Each row is a point on a landscape with many valleys, with its height.
A ball rolls from a point to whichever of its 2 nearest points has the largest drop for the distance, and stops where none of them is lower. Distance is the straight distance between rows; heights are no part of it.
(210) height 325: [ 29  18  -8  -3 -27  17  33 -41  -3 -22 -33  -8   8  60   2   5   7  29
  18   3   2   2 -42 -12 -31   0 -43  -2  -2 -31  23  -6  -6]
(1137) height 303: [  1  22   0  -9 -42  -9   7 -29   5   1   3  -9  14   5  -5  49 -18  -2
   3 -13  16   8  -9 -19  21  -4 -14 -18  -9  -1  -5   8  27]
(1271) height 273: [-18   3  -3 -15 -37 -20 -12  13   6  -4   0   6  -3  16   3  18 -22 -27
   5  38  16  27 -30  -7   8  -8 -19 -11  -4  -5  -3  16  18]
(89) height 298: [ 21 -10  -4  20  -5  20 -12   1  22  -4 -25 -10   6 -22 -13  17  13  -3
  -2 -12 -15  19  -8 -34  11  33  24  17  32   4  34 -11 -10]
(5) height 416: [  3  -5 -17  11 -23  -9  12  56  14  -1   7  -3   4  25 -20  -9  -8 -19
 -37  37 -16   1 -31 -13  18  -8  13 -23   8  -5  -4 -31  11]
(1319) height 664: [  5  28  -7  -7 -22  20  21   7   3 -14 -23 -25   7  37 -22   3  -3 -13
  -2  -1   5 -16 -19  -7  -6  -4 -11  -8  12 -21  20 -10  13]
(971) height 447: [  4 -10   4  31  29   5 -16  23   4  19  17  13   3 -26  24   2   7   9
  24 -24 -26 -36  40  -8 -10  -1  43   9   0  11   9  -9 -15]
(265) height 256: [  2 -37  -8  -2  44 -15  15   6  -4   6  17   8  -1 -35  35   6  14 -18
 -15   8  10 -20  53  28   4   8  47  -5 -28  25 -11  12  -9]
(475) height 699: [ -9   0  25  -5 -21 -10  -6  36   1 -25  16  -2 -13   7  -6 -10 -13 -19
 -15  14   7  21 -28  -1  13   8 -13   6 -18  22 -23 -29   2]
(542) height 505: [ -8   7  -3  -2   7 -10 -33  24 -13   4   4  11   4 -19   7 -19  -8 -28
   3 -30  -7 -19  12 -30 -14  14  31  32  14  22   6 -17 -15]
(1293) height 299: [  3 -31   2  14  -4 -11   8  28  22   1  24  16 -17  -1  20  16  -3  -5
 -19  41  16   8  13  30  -2  -7  -3 -47 -19  11   1  26  27]
(838) height 250: [  7 -14   4  44  -1 -15 -15  36  15   3  38  21 -34 -21  21  14   1   3
  -5  13   3  -6   9  16   1  -9  15 -27 -15  29  -1   9  24]
(1363) height 559: [  2   5 -13   9  21  10 -25  37  13  25  -3  21 -12 -21   2 -20  12 -11
   2  15  -6   6  18  -2   8  -6  17  -5  45   5  24  12  -5]
(245) height 409: [  3 -18  -4 -18  11   1   9  -5   1  -1 -31 -11  -9 -13  -7 -13  -6  -9
 -11   9 -35  28  -4 -19  18  31  -9  21  13   6  -5   1 -14]
(1475) height 372: [  4  15  -2  -5 -60  -7  -6 -31  -6  -9   4 -21   0  13 -10  35  -8  -1
  -1   3  16  24 -42 -34  -7  21 -23 -15   0 -14   9  17  35]
(879) height 226: [ -3 -29  -5  -9  36 -24  -2  26  -5  15  16  23  -2 -33  28   5  -8 -26
 -10  -2  -1 -16  42   6  17   7  44   4 -12  21  -5  -4 -10]
(834) height 251: [-19  -6   5 -12  54  19  10  36  -6  13  27   5   6 -34  -9 -13  27 -20
   0   9   9 -32  48  32   2  -8  39 -23  10  -5  -5   5   1]
(279) height 670: [ -1   8  15 -18 -48 -30   1 -24 -25  -9  -5 -12  12  27  -4   6 -15   3
  -3  10  16  48 -60 -24  -7   8 -38  11 -13  -5  -2 -20   0]
(67) height 187: [  0 -32 -15   5  43 -15 -11  34  -8  21  44  -1   7 -46  21  24  25  -9
  -8  45  43 -12  30  -1  -5   5  54 -25 -25  33  -9 -16   1]
(10) height 378: [-16 -17 -20  -8  30   2  -6  12 -20  17 -19  -2  15 -19 -28 -16 -12 -12
   0 -13 -34 -32  15 -31  -2  20  31  21  11 -10  -8 -32 -11]
(1513) height 524: [-13   7   7  -8 -23 -15  20   1  -6 -23   9 -10  21  23 -15  -2 -18   0
 -28  -7   3 -29 -11  -1  -7   5 -26  -6 -21  -6 -20 -15  14]
(1329) height 482: [  2  -2  -4  -4   8  -8 -27 -11 -12  -3 -15  10  -4  -4   3 -37 -16   4
  -6 -42  -9  -4  -4 -15 -10   6   4  41  10  17   1  -9 -17]
(1386) height 539: [  1  -8  -1  13  -9   3 -22 -45  23  -1  10  10   8 -35  27  19  -1  17
  18 -37 -13   9  15  -2 -12  24   8   3   7  -7  26  47   4]
(421) height 255: [ 11  -2  26   1   2  15 -12 -58   4  -6 -24 -21  -7  -4   3  -4  11  22
  26 -16  15  40 -33  -1 -21   5 -29  33   3  -1   6  37 -21]
(1533) height 448: [-10   7   2 -18   4   3 -26 -39  -3  -4 -11   6   7 -16   0 -16  -5  10
   9 -27  -9   5  -7 -13 -20  12 -16  40  14  12  -3  12 -22]
(677) height 455: [ 13 -10  -2  16 -35 -19   1 -24  12  -6 -23  -9  10  14  -5  20 -20  18
 -17 -22 -19   1 -26 -25   0   7  -8   0  -7  -9  27   2  15]
(1294) height 237: [ -1  -4  -2  35  31 -15 -23  72 -10  30  38   3 -12 -20   7  -9  24 -10
 -17  27  31 -12  10  23  21 -22  47 -39  11  11   9 -32  -2]
(751) height 238: [  4 -36 -24   8  11 -20  -3  24   6  24  32 -14  14 -38  14  36  12 -21
 -31  27  32 -10  25  -4  14   4  44 -19 -24  10   4  12  11]
(212) height 353: [-21  22 -11 -26  30  22  -9 -22  -3   9   8  26   4 -23   9 -18   3 -13
  23 -32  -5 -28  36  -1 -13   6  25  29  17   5 -12   9 -23]
(481) height 622: [ 23   8   2  -7 -24 -21  -1 -81 -14  -1 -21 -28  27  17 -20  10  -9  50
   3   3  15  45 -74 -49 -29   6 -45  -5   3  -8  16   4 -11]
(366) height 414: [-15  -3 -20  -5  28  18   5 -32  -9  14 -42  -7  -3  -7 -40 -21 -11  11
   8 -25 -34 -24   5 -25   2  13   7  28   5  -4 -18 -25 -13]
(94) height 57: [-23   6  39 -27  -1   6  -4 -23   8 -12 -10  13   9   0  -8  -5  -5  12
  43  10  11  16  -5  24   0 -23 -30  15   5  -8 -16  27  -8]
(1034) height 560: [-10  -8   5  -9   4  -1  17   0   3 -13  13 -23  38 -18 -22   5  -7   2
 -34 -21  -4 -27   9   0   4  17 -10  -9 -13 -28 -18 -18   2]
(777) height 686: [-11   9  25 -26 -32 -26   2 -56 -23 -10 -16 -14  13  14   4   7 -12  15
  21 -25  17  19 -19   7   3 -13 -37  14 -19 -12 -10  20   1]
(168) height 213: [ 24  11   7  -2 -27   5  17  -5  -2 -17 -21  16 -10  52   8  13   6  12
  44  34   6  37 -29   9  -6 -15 -46 -11  -6 -15  -1   4  -5]
(1426) height 317: [ -6  20  15 -37   5  16  30 -55 -12 -14 -28 -27  28   7 -19  -4   4  18
  14  -4  -6  22 -10   6   6   7 -43  13  -1 -31 -15  -9 -15]
(655) height 153: [ -7 -18 -11   4  55 -13  -4  36 -19  17  49  19 -17 -38  25  -6  24 -20
 -13  38  52 -16  44  26 -10  -9  55 -19 -16  42 -14 -21   0]
(876) height 262: [ -4   1  25  14  -9 -12 -28  17   1  -6 -14   7 -22   9  13  -7 -19 -13
  26 -12   0   8   5  27   4 -24   5  11  -6  20  20   8   1]
(1451) height 527: [ -4 -10 -12  -2  -8   3  22 -12  24  -2  20   6  16   5  -1  10   5  17
 -14  -4  -4 -31  21  26   3 -13 -10 -16 -13 -32 -15  29   8]
(124) height 407: [ -9 -24   9  -5 -17 -23  10 -26  11   2  -3  15   3  13  20  10 -19   6
  11  17  -9   0   5  20 -15  -3 -20 -12 -20  -9   7  53  25]
(908) height 575: [  0  -9 -17 -16  -1  10  15   3  22  -6   4  14  15   3  -5  -4   2   7
 -15  10  -4 -13  24  12  18 -10  -6 -12  17 -24  -2  34  -5]
(1027) height 440: [-12  -5  21   7  24  14 -25  22  15 -13  -6  15 -10 -25 -22 -26  -7   4
  23 -25  -9  -4  10   1   0   5  -4  13   8   0 -12 -28  -9]
(570) height 553: [-11   4  15 -12  -5   4  12 -17   3 -17 -16 -34  39 -14 -24   8   0  -1
 -21 -21 -17  -4  -6 -10   2  37 -21  -3  10 -22   1 -10   6]
(193) height 561: [  2 -20  -8 -10  11 -13   2 -10   9  -5  10  14  22 -22  14 -14 -11  12
 -19 -37 -28 -13  28  -3  14  22   4  20  -3 -12  -6   0 -21]
(120) height 450: [  6  -3  -5   5 -15  -7 -19 -67  11   7   4   8   9 -17  20  14  -3  50
  10 -31  -9  27  -8  -9  -3  20 -15   5   1  -8   5  43 -10]
(28) height 190: [ -4   2  -8  24  23 -21 -13  55 -18  15  24   3 -26  -8  14 -15   0 -26
 -26  27  42   0  17  37  22 -32  39 -24  -9  35 -11 -39   3]
(1500) height 438: [  1 -17  -9  31 -26 -13  -2  51  16 -11  34  -6   0   4  -4  13  -2  -5
 -42  28  14  -4 -24  -7   9  -7  16 -29 -16   4  -8 -22  17]
(386) height 349: [-19   0 -15 -20  29   8  -2   6 -32  27  -5  -4  13 -20 -24 -12   2 -19
   6 -25 -10 -47  39 -11   2   3  28  17  -7  -8 -16 -21  -2]
(1375) height 280: [  9   6  -5 -14 -15  12  42  16 -13 -37 -21  -7   5  59  -8  -7  -3  -4
  -2   1   7  -7  -9  14  -1  -5 -25 -13 -37  -8 -21 -53   0]
(344) height 733: [  2  18 -24  -9   6  25  -4 -35  13  -5 -15  -4   9  -5 -13 -12   8  20
  -7 -45 -19 -20   8  -4   9  -1   6  23  21 -30  -3   8 -19]
(1317) height 536: [  8  15  -9  11  -6   2  25 -42 -11   4   3 -25 -10   7  16  23  10  12
 -17 -28 -30 -17   7 -11  -7  34   0   2 -10   5 -11   4   7]
(252) height 457: [-16  -5  22  -4 -27 -11  -3 -36  -8  -6  13   2  -3   8  19  10 -19  -6
   6 -18   4  -2  -3  12 -21  15 -17   8 -17 -11  -3  54  24]
(1376) height 167: [ 26   0  -7  14 -43  -1  -5 -14  17  -6 -17  19 -12  43   4  20 -11  18
  18  24  -2  33 -45 -16  -3 -11 -33 -10  -1  -2  22  12  14]
(1230) height 605: [-14   1   2   3  36   7 -18  27 -16  12 -34  23 -24   0 -19 -53  -5 -19
  11  -4  -9   9  25  33   7 -11  11  10  30   1  10 -12  -2]
(1151) height 225: [ -2  -3 -14 -18  -2  -2  13  24 -20  -6 -19  -5  -1  29 -28 -33 -14  -8
 -24   7 -24   2 -18 -12   0  11 -17  13   1   4 -12 -39  -1]
(1483) height 620: [ 12 -15 -19  16  44  13   5  16 -13  21  48  -8  10 -28   8   8  36  10
 -12  -8   3 -54  43  -7  -6   3  40  -6 -19   4 -26 -25 -11]
(172) height 687: [ -7   3  20  -7 -38 -24   9   6  -2 -25  -7  -6   7  23 -13   0 -17  -7
 -20   8   0  33 -49 -17  12   7 -20   6 -21   4 -18 -38   2]
(1311) height 458: [ -7  23 -16 -18  15  13   0 -52  -6   1 -30 -23   1   4 -39 -17  -7  28
  -1 -36 -12 -13 -26 -39  -7  14 -10  20  18  -1  -7 -32 -18]
(1219) height 473: [-21  -2  17  19  15  -3 -17  39   3   0  11  13  -5  -8 -12 -29 -10   7
   1   0 -10 -26  14  11 -11 -10  -3   0   5   9 -11 -18  -1]
(71) height 519: [ -2   2  26  -2 -11   5  10 -36   3 -14 -24 -45  19  -3 -29   5  -7  10
  -9 -14 -18  11 -32 -23 -10  42 -21   6  -3   2  11 -21  -4]
(476) height 693: [ 23   4 -14   9  -2  17  10 -23  19   2 -13   1  -2   7  10   8  13  25
  -6 -40 -23 -12  14  10  25  -7   7  13  -1 -15   5   5 -11]
(56) height 109: [ 19  13  24  12 -15  16  -6 -40 -17  -7 -29 -18  -7  26 -13 -12   4  25
  34  22  36  43 -74 -23 -24 -18 -41  28  -5   9  12  -8 -19]
(197) height 621: [  9   2 -10  -2 -22  12   4   0  27 -17  -4   8  16   6 -13  -1   5  17
  -5  18   3  12 -16 -10   2  -4 -35  -9  27 -26   9  29  -2]
(121) height 650: [  7  17  12 -17 -30 -18   9 -46 -15 -17 -22 -16  28  25 -21   2  -8  37
   7   5  19  45 -76 -40 -22  10 -47   5  -8 -14   2 -25 -12]
(1112) height 166: [ 11  10  26  -9   8  10   1 -44 -25 -10 -23 -26  -6  10  -3 -23   5  20
  29   3  24  43 -53 -14 -22  -4 -49  43  -9   5  -1   1 -26]
(26) height 385: [ 17  16  -6  -3 -41 -21   9 -67   4  -4 -18 -19  17   6  -8  22  -9  43
  -2 -35 -11  14 -26 -23  -4   3 -25 -16   1 -20  14  12   5]
(991) height 393: [ -1  -7  -3  10  61 -12 -22  69 -26  20  37  36  -4 -38  12 -32  16 -17
  13   1   3 -17  32 -11   6   4  52 -21  22  10   9 -33  -6]
(1225) height 139: [ -8  26   3  -9   0  18  16  -7  -4 -11   9 -13 -18   2 -15   8   7   2
  -2 -19  -1  -4   3 -10   9  10 -13  14  -5  14 -34 -24  -6]
(297) height 644: [-13  -5 -12 -11 -27  -1 -24 -14  18  18  11  24 -19 -17  16  26  -5  -5
  10  15   2  20   4 -16   1   8 -11  -4  18   5  14  60  22]
(1365) height 488: [ 14   4   8  12 -19  -2  -4 -22  12  -8 -34 -19  12  13 -27   5 -15  17
  -2  -4 -10  18 -39 -21  -8   7 -18  10  11   4  15 -12  -5]
(1530) height 292: [ -3 -22  -8  11   3  -3  -5  25  19  16  31  -4   5 -30  24  27  23 -15
 -12   2   6  -9  37   0  11   9  31 -17   2  -2  21  29  11]
(108) height 400: [ 13  -7  -2  16 -19   2   7  40   9  -5 -11  -2 -12  16 -11  -7   7 -14
 -21  24 -20  21 -34 -17  12   4   2  -3  14   5  15 -17   8]
(861) height 625: [ -1  14 -13   6  21  14   1  23 -10  -2 -12  19 -19  19  -4 -41   6 -10
   0 -22   1 -22  28  40  12 -33  12   7  15  -4  -2  -5  -6]
(378) height 209: [-11  -8  -2  -4  38   2  -6  42 -29  24  20 -13   5 -18   6  -2  22 -38
  -8   6  27 -30  42  21   3 -15  55  -9  -2   6   1   1   2]
(749) height 247: [ 24  18   6  -3 -16  16  10  17   6 -19 -32  13  -5  47 -15  -8  -1   5
  30  20  -2  16 -23   7   4 -22 -31 -10  -3  -3  -3 -29 -13]
(1213) height 583: [  4  12  -9   7  27  21 -23  15   4  16 -36  11 -25   9 -22 -28   4  -5
  14  18  -8  18  -6   7   0 -17   4  10  44  14  24   6 -15]
(642) height 538: [ -6   6   2   1  26  13 -17  34  16   8  19  31 -22 -41  25  -7  13 -19
  17   0  -5   5  26  -9  -7   8  24   5  33  18  17  16  -7]
(1393) height 528: [  0  -9   2   9   9   6 -16 -29  13  16   8  -1  26 -32  28  18   5  -1
  18 -33 -25 -23  31  -7 -16  24  36   8   4 -10  28  32  -5]
(217) height 231: [  9  18 -12 -19 -48 -11   9  -6   5  -5  -2   7   7  35   3  31 -16 -10
   0  18  28  21 -24  -4  18 -17 -25 -15 -10 -12 -11   1  13]
(269) height 585: [ -9  -1  -7   5   1 -14 -24  31  24  13  -1  28 -22  -9  13  -8   2  -8
   2  41  -6  23   0  12   1 -14  -1 -11  34   6  35  34  11]
(274) height 161: [  5   7   2  32 -35 -17 -16   7  -6  13   9   5 -34  24   2  17 -15  -7
  -6  15  -8   0 -14 -15  -6  -7   5   3 -12  29  -1   0  26]
(1336) height 194: [  8  -1 -12  33  11   4  -9  60  -3  29  30 -21   4   0  -9  12  31 -15
 -23  29  23 -22   5   9   8 -34  33 -35   0   1   7 -18  18]
(1064) height 377: [  7 -24   1   5  -4   2  19  24  23  -7 -23  -4  -4  10 -11   5  -7  -2
 -12  24 -19  28  -6   1  26   9  -2  -7   6  -3   0  -6  -4]
(610) height 221: [ -9  -7 -18 -12  18  -7   1  49 -29   8 -10  10 -14   2 -20 -37 -14 -27
 -23   0  -9   2   5  -3  19   3  19  11   7   3 -18 -36   1]
(305) height 498: [-13  -2   3   4   0 -12   2  36  -4 -16  11  11   1   7 -19 -29 -18   2
 -20 -11  -1 -35   2  11  -2 -12 -10   3 -16  -5 -24 -27   2]
(1089) height 649: [ 22   5 -10   7 -33  20  18  10  26 -20 -13  -9  19  31 -17  15   4   7
  -6  14  -5  -2 -23   0  -1  -4 -21 -24   7 -37  24   2  11]
(398) height 220: [  3  31  13   3 -16  10  21 -48  -6 -21  -3 -26 -21  24 -10   3   6  30
  11 -28  -5   2 -17 -13  -7  17 -29  14 -16   3 -31 -27  -6]
(1429) height 576: [-12   1  11  -1  18   5  -9  -2  31  -1  22  36 -21 -29  27   5  14  11
  20   0  -6  12  30  14   1   0  -1  -3  12  16  -2  40  -5]
(445) height 373: [-19  10   8  -3 -16 -16 -12  -2   3  15  -5  -5   6 -11 -12  35 -19 -23
   4  -5   4 -12   7 -13   5   2   5  -3   0   7   4  14  15]
(1054) height 189: [-14 -27 -13 -16  43 -13   6  38 -15   5   1  21 -12 -22   5 -28 -14 -24
 -23   9   3   1  35  24  24  -5  26   0  -2  12 -21 -13  -3]
(1234) height 248: [-11  14  -5  16  12  -8 -17  49 -30  27   2  -4 -14   0  -2 -10   9 -34
  -2  -3   2 -17  26   7  13 -24  48  -4   6  20  16 -19  12]
(1167) height 522: [ -1   7 -17  -7  18   5 -24  24  -3  10  28  28   4 -42  29  -7  -4 -33
  16  -6  -7  -2  23 -34  -6  24  37  21  33  19  14  -2 -15]
(1009) height 592: [  5 -15  -8  21  -9  -7 -33   0  32   2  25  38  -5 -40  29  18   2  15
  15 -17  -8   6  19 -17   4  12  12   3  10  11  15  27  -1]
(1494) height 574: [ 14  14  11  -5 -14 -12  -9 -89 -15  -8 -23 -31  20  10 -10  -7  -6  45
   8 -31  24  24 -58 -24 -30 -12 -39  12  -2 -11  13  12 -18]
(988) height 337: [  0 -16 -15  14   6 -11 -27  61   7  21  34  10  11 -29  25  11  20 -32
 -17   9  11 -10  16 -14   7  -7  53  -8  16  -4  31   7   5]
(351) height 387: [  1  17  -1 -25 -25   4  35 -33 -15  -7  -1  -1  10  46   8  15   1   1
  10  13  -3  -3 -12  12 -19   5 -44 -12 -18 -19 -12  32  12]
(169) height 521: [ -4  -4   8  -1   5  -3   3  -3  -2  -3  16   6   5 -13  17  -1  -6  -5
 -10 -39   3 -31  31  12  -4   1  17  14 -11  -5  -6   3   2]
(1251) height 593: [ 11 -16 -14  15  25  12  24   2   1  14  31 -17  -3  -5  10  13  19  10
 -30   6 -11 -40  32   7  -1  14  16  -9 -22  10 -29   2   4]
(1428) height 417: [  0   5   9 -26   4  11  26 -61   7 -10 -19 -24  20  -1   2   0   8  37
  22  -8 -16  30  -6  14   9   9 -27   8   0 -32 -15  24 -17]
(1057) height 274: [  8  14   1 -27  -5  -3  29 -32 -32 -23 -40 -11   9  57  -5 -32  -5  26
  13  -2  -7  17 -37  -3 -14  -8 -44  23 -20 -20 -15 -32 -25]
(1318) height 253: [ 12   5   6  14 -26  20  16 -10  13   1 -18 -27   0  -7 -23  31  16  -7
 -26 -10 -11  17 -19 -42  20  29  20   1  15   5  10 -25   0]
(1008) height 611: [ -9 -18 -11  -1 -18 -16 -19  14  32  16   5  27 -16 -11  27  14  -3  -7
  -1  33   3  23  16   0  11 -10   2 -16  13   7  27  56  18]
(1454) height 146: [ -3  -8  -7   7  13  10   6  55  -6   1  15 -27  23   4 -20   4  11 -30
 -31  22  32 -22  10  27   5 -27  28 -23  -8 -16  -2 -21  19]
(1460) height 103: [ -9 -13  -4  12  46   6  12  13  -9  22  47  19 -29 -24  14   3  17  -3
 -10  28  32 -25  48  38 -10 -22  32 -30 -18  35 -22   6   8]
(462) height 240: [  0  10  17 -27  -9  10  16  -9 -18 -24 -24 -21  12  27 -18 -29  -3   8
  12  -4  -2  18 -26   8  -9   1 -43  27  -6 -21 -17 -13 -12]
(1014) height 645: [ 15   1   0  -7  -2   1  16  14  -3 -16  -9  16 -11  24   4 -18   0  -5
 -10 -22   4  -3  13  39  22 -32   6  19  -4 -13  -6   0  -6]
(594) height 336: [-26 -10  18   4  -9 -14  -5  28  -3   9   5 -12   1 -15   2  22 -14 -42
 -10  25   4 -10   4   3   0   3  12 -10 -13  13  11   7  24]
(954) height 398: [ -5  -8   6  11  35  38 -25  10  19   1  -8   5  10 -46 -24 -21   5   4
  27 -16 -17 -13  11 -22 -12  22  13  17  29  -7   0 -15 -22]
(1266) height 415: [  3  -5  -7  17  48  14 -21  50  -7  14  22  28   8 -37   8 -20  12  -6
  30 -11 -22 -20  36 -20   8   6  47  -4  18   4   5 -36 -17]
(1081) height 329: [ 22  -3   8  -6 -11   8  16 -28  16 -14 -14  -6  -2   5   6  17   9  21
  25  10   0  54 -12  -3  24   6 -29   9  -2 -15  -4  17 -15]
(1100) height 634: [  8  14  24  -8 -27 -13  10 -77 -26 -11 -16 -20  21  15  15  -3 -12  37
  27 -19   8  29 -33  10 -29  -1 -43  15 -13 -26   7  16  -4]
(958) height 399: [-12   9  14  -3  23  21 -28 -33   0   1  -7  11   1 -31  15 -23  -2  -2
  36 -28  -9 -13  12   6 -28   9  12  27  20  14   6  20 -20]
(435) height 305: [-20  -8  -6 -18  45  26   4   2 -17  16  14  15  10 -26   5 -21  11 -19
  12 -19 -13 -37  56  14  -3   4  44   8   6 -16 -21   5 -12]
(1323) height 503: [ -5  17   5  -3 -18  -5  12 -49 -21  -1  -6 -16 -18  22  24  12  -2   0
   3 -29 -15  -8   3  10 -11   9 -12  16 -15   7  -9  26  10]
(956) height 26: [ -2  -9  -3  21  26  10  13  27  10  14  49   5  -5 -12  -7   2  15   8
 -12  34  20 -30  36  37 -10 -20  13 -37 -15  12 -15   9  18]
(1539) height 155: [-14 -22  11 -28  28  -2  16  23  -6  -7   0   6  -2  -6   0 -17  -6 -26
 -12  14   1  -3  25  32  12  -3   0  -6  -7   9 -19   2  -1]
(1288) height 302: [-10   6  14  11  -8 -16 -12  30  -5   9  -3  16 -28  16  14   4 -12 -27
   8  16  16  -2  17  45   7 -35  14 -14  -6  26  15  11  16]
(523) height 224: [-10  -7  -1  24  14  -8  -5  59 -11   7  14 -17 -10 -12  -9  -6   0 -42
 -31  32  17   8  -2  17  21  -6  41 -17 -13  21 -18 -55   6]
(1518) height 470: [ -2  -5   1  19  -8   7   4 -16  15   5  15  10  -8  13  18  17   2  18
   8  -3 -13 -30  23  27  -6 -17  -4 -22 -19 -13   2  40  18]
(501) height 301: [ 26  11  -1 -19 -11   4  31 -48 -22 -23 -51 -14  29  56  -2  -6   2  33
  24   1   8  23 -42  -4 -27  -4 -39  10  -7 -36  16 -27 -32]
(65) height 222: [ -3  -3  17 -30 -10  -9  17 -21  17 -13  -2  10   3   3   6  13  -6  13
  19   8   8  25   9  16  26 -18 -22  -5 -14  -8 -27  11  -6]
(1360) height 568: [  3 -14 -20   7  15  -3  26 -23  -1  11  16 -24  15 -11  11  27  14   4
 -28  -2 -29 -23  28  -2  -2  34  10 -10 -16  -2 -18  12   6]
(1037) height 108: [ 13   5  -6  21 -20   3 -10 -11  12  16 -16  10 -27  23  -1  19  -6   8
  15  16 -21   4 -13  -7  -4 -12 -15   2   3  17  21  19  16]
(244) height 345: [  0 -27  15  13   0  -8  10  21  22  -7  -1   2  -7  -1   5  19  -6  11
  -2  27 -19  15   2   7  11  10 -10 -20 -10   2   3  15  10]
(584) height 347: [ 26   3   2   8 -17   6 -25 -69  -1   2 -18 -11   4 -13  11  18   0  30
   9 -25   5  43 -35 -22 -11  18 -18  17   8   8  22  34  -9]
(586) height 485: [ -1  -8  10  24  10  -1  -5 -14   2  12  24   2   5 -17  24  19  -1   4
  12 -38 -19 -44  39   0 -10  13  38   2 -23   2  -5   9   0]
(1138) height 355: [  8  30  -9 -32 -32   7  37 -43 -16 -17  -8 -18  22  43  -5   2   6  11
   6   2   1   2 -34  -7 -26  12 -48 -13   7 -29   7   9  15]
(608) height 203: [ -6  16  -2 -32  -1  14  18   7 -26 -13 -19 -16   0  29 -26 -37  -3 -15
 -13  -1   2  -2  -8   6   7   0 -28  22   0 -12 -17 -24  -2]
(1166) height 199: [ 10  19  -2  13 -16  24  17   9   6  -6  19 -12 -22  -5 -14  27  14 -13
 -17   0   2   8  -2 -22  18  20   6  -1   2  16 -15 -16   7]
(1464) height 200: [-10   7  23 -13 -16 -11 -25   2  11  -5 -12  26 -18  12   7  -8 -17  -2
  29  12  16  21  -9  27   2 -37 -22  12   5   5  10  30   4]
(578) height 291: [ 15  30  -9 -11 -27   1  27 -59  -3 -14 -10 -25  -2  26   1   7   2  41
  -7 -38 -10   0 -20 -12  -1   5 -23   5   2 -17 -13 -16  -5]
(1502) height 513: [  0  18  -2 -17   4   3 -16 -67  -4  -9 -24 -22  20   3 -29 -17  -7  38
   5 -29  14  -5 -44 -31 -23  -4 -33  27  14 -10   4  -6 -25]
(603) height 335: [ -9  -7  -4  15  17 -29  -5  48 -13  24  20  21 -19   2  27  -9   4 -28
 -17  37  11 -13  19  51   9 -36  24 -34   4  19  26  21  22]
(1128) height 205: [ -2   5   2  40 -27 -12 -23  27  -2  10  36  15 -40  -3  22  13 -12 -13
 -11  -2  15  -7   5  -1  -5  -1  14  -1 -17  34   1   0  20]
(350) height 680: [ 15  12 -25  -9 -24  10   6 -25   7   5  17   1 -15  11  18  31  12  -1
  -6   3   2  23   4 -18  12  12 -12   2  11  -1   0  44  10]
(49) height 667: [ 30   9 -14   9 -10   7  16  -2   6   0 -20   2 -16  32   5  -7  11   8
 -15 -25 -22  -4   3   7  10 -16  -4  20  12  -5  15  -3  -3]
(377) height 310: [-25  -6   3   0 -14 -21 -25  39  13  12   9  -7 -11  -7   4  18 -19 -38
  -7  58   9   8  -9   4   6  -4   7 -27  -2  13  -3   4  26]
(797) height 502: [-33  -2   8  10  25 -18 -23  49   4  15  17  25   0 -26  -6 -16  -7  -9
   7  17  -2 -29  21  13  -5 -20  16 -24   8   8   6  -2   8]
(38) height 346: [ 15  -4   1   9  19  36 -19 -17  32  -6 -27  -8   8 -27 -28 -10  12  13
   7  -8  -4  13 -18 -18 -14  23   1  16  35  -1  18   3 -18]
(1521) height 267: [  8  18   5 -14 -24  13  28  34  -8 -36 -19   0   0  50 -18  -7  -4 -14
   7  28   2  13 -31  -4  -2  -4 -27 -12 -14  -7 -16 -53   2]
(905) height 304: [  0   8  10   6  -1  16  28  14  -5 -21 -16  -6  -3  40 -17  -8  -4   2
  16  11   1 -32  16  37   2 -19 -17 -27 -34  -3 -13 -27   7]
(1257) height 101: [ -5 -11  -2   3  21   5  11  44   3  -5  20  -1   5   1  -8  -2  -1 -16
 -13  29  29 -21  20  48   9 -25  12 -28 -15   1  -9  -5  12]
(203) height 439: [ -9 -11   4 -19  10  -1  -4 -16   7   1 -14   6  -9 -13   7   1  -2  -2
   4   3 -15  19   0   0  -2  17 -12  31  11  10   0  27 -10]
(1256) height 367: [ -3 -11 -12   2  33 -19 -38  68  -5  18  44  28  18 -40  34 -10  20 -20
  -2  10  16 -17  18 -10   5 -13  60  -9  12   6  19 -21 -10]

Where does a ball stop that starts at each point below?
(49) => (1037)
(1393) => (956)
(172) => (435)
(570) => (1225)
(1027) => (1225)
(297) => (1037)
(1100) => (435)
(1483) => (956)
(1009) => (56)
(169) => (956)
(351) => (608)
(1064) => (1037)
